Points on a hilly landscape, in no order, each with its height.
From any point a ball takes the steepest step (drop divided by distance) to one of its 3 nearest points. It stops when none of these is lower. Distance is the straight distance between rows; heights are no part of it.
Q_740 h=58.0: [125 128 146  36 144 115 164  76 118  62 137]
Q_900 h=53.7: [104 115 159  74 153 150 143  87 120  57 149]
Q_721 h=18.5: [169 143  89 148  67 116 116 117 115 179  83]
Q_29 h=31.3: [160 158 115  56 102  82 171 132 113 139  91]
Q_491 h=14.7: [158 141  95 163  82 126 108 120 121 181  93]
Q_987 h=26.2: [151 142 113 122 103 109 140 138 123 161  88]
Q_138 h=37.3: [162 151 114  83  96  95 160 136 117 153  80]
Q_203 h=48.5: [147 124  97 228 126 155  62 115 135 192 145]
Q_520 h=55.7: [102 113 155 103 148 145 138 112 128  69 154]
Q_168 h=22.3: [151 155 123  39 113  79 177 124 118 112 110]
Q_911 h=12.3: [ 86  97 162 124 177 173 114 104 127  53 173]
Q_998 h=51.4: [132 137 136  64 123 107 159 126 128  96 129]
Q_946 h=33.9: [137 138 135 112 114 112 144 144 126 136 109]
Q_348 h=11.9: [143 138 105 171 100 129 104 131 126 174 100]
Q_167 h=47.2: [137 145 135  75 119  99 161 136 125 115 118]
Q_337 h=47.6: [129 127 115 190 131 142  96 136 135 171 123]
Q_581 h=42.6: [133 137 136  53 122 102 167 113 124  91 127]
Q_59 h=52.2: [ 96 102 143 189 173 153 101 153 148 128 175]
Q_142 h=51.7: [124 127 147  58 133 116 160 107 125  79 139]
Q_783 h=54.0: [ 97 111 147 160 159 145 114 145 138 109 163]
Q_981 h=36.6: [123 125 124 176 135 133 111 145 137 155 125]
Q_563 h=21.8: [140 145 129  21 128  83 176  95 119  83 128]
Q_616 h=57.5: [ 90 101 157 122 162 161 124 115 130  66 170]
Q_707 h=22.2: [113 120 132 177 146 141 108 149 140 148 140]
Q_485 h=60.3: [ 84  96 150 173 175 161 107 142 143 101 183]
Q_808 h=31.6: [153 151 124  62 110  89 171 133 122 126 100]
Q_14 h=40.8: [177 151  98  98  72  99 148 127 109 172  67]
Q_432 h=22.6: [159 144 100 137  90 119 124 129 117 172  84]
Q_480 h=28.5: [170 149 102 109  82 104 141 128 114 165  75]
Q_366 h=17.0: [146 149 129  35 117  85 174 120 119 102 120]
Q_422 h=43.3: [126 129 126 154 128 132 120 148 133 151 120]
Q_73 h=49.1: [ 99 107 139 184 166 149 103 153 147 131 161]
Q_629 h=20.2: [161 144 100 129  86 110 136 131 120 170  83]
Q_56 h=5.3: [130 136 130 123 120 120 138 148 133 138 116]
Q_83 h=55.9: [109 113 135 206 163 149  90 148 149 158 156]
Q_770 h=42.4: [101 113 140 170 158 142 109 153 144 128 156]
Q_71 h=57.4: [135 120 105 231 146 155  67 123 136 194 151]
Q_159 h=60.1: [127 119 114 206 146 143  84 136 138 177 137]
Q_367 h=18.3: [152 137  89 182  83 131  91 114 126 184 104]
Q_63 h=54.1: [112 128 150  91 138 125 148 124 130  81 147]
Q_749 h=64.2: [ 86  97 152 161 176 162 111 135 137  86 184]
Q_385 h=45.5: [113 123 140 142 136 132 128 148 135 126 136]
Q_771 h=33.6: [120 130 141 122 128 124 140 146 133 120 129]
Q_823 h=42.3: [ 79  94 162 135 185 184 110 103 127  58 179]
Q_379 h=53.2: [112 122 151  70 142 131 152  95 123  68 145]
Q_985 h=59.3: [185 152  86 106  56 100 144 116 105 180  66]
Q_978 h=57.6: [103 117 148 121 144 139 134 137 134  92 152]
Q_726 h=62.7: [ 98 113 147 143 153 146 123 144 138  97 160]
Q_827 h=9.3: [142 138 111 154 110 127 114 134 126 165  97]
Q_440 h=26.0: [135 137 124 127 112 121 137 145 127 150 101]
Q_131 h=32.6: [147 132  95 205 105 141  77 116 124 189 123]
Q_269 h=19.1: [ 82  95 160 137 171 167 119 120 131  68 177]

Two balls start at each pair of points below. Name the first point that both come to, or write -.
Q_71 / Q_491 => Q_348
Q_749 / Q_900 => -
Q_203 / Q_721 => Q_348
Q_167 / Q_142 => Q_366

Write out the way that a ball takes from each point below.
Q_29 => Q_168 > Q_366
Q_14 => Q_480 > Q_629
Q_138 => Q_480 > Q_629
Q_783 => Q_770 > Q_707
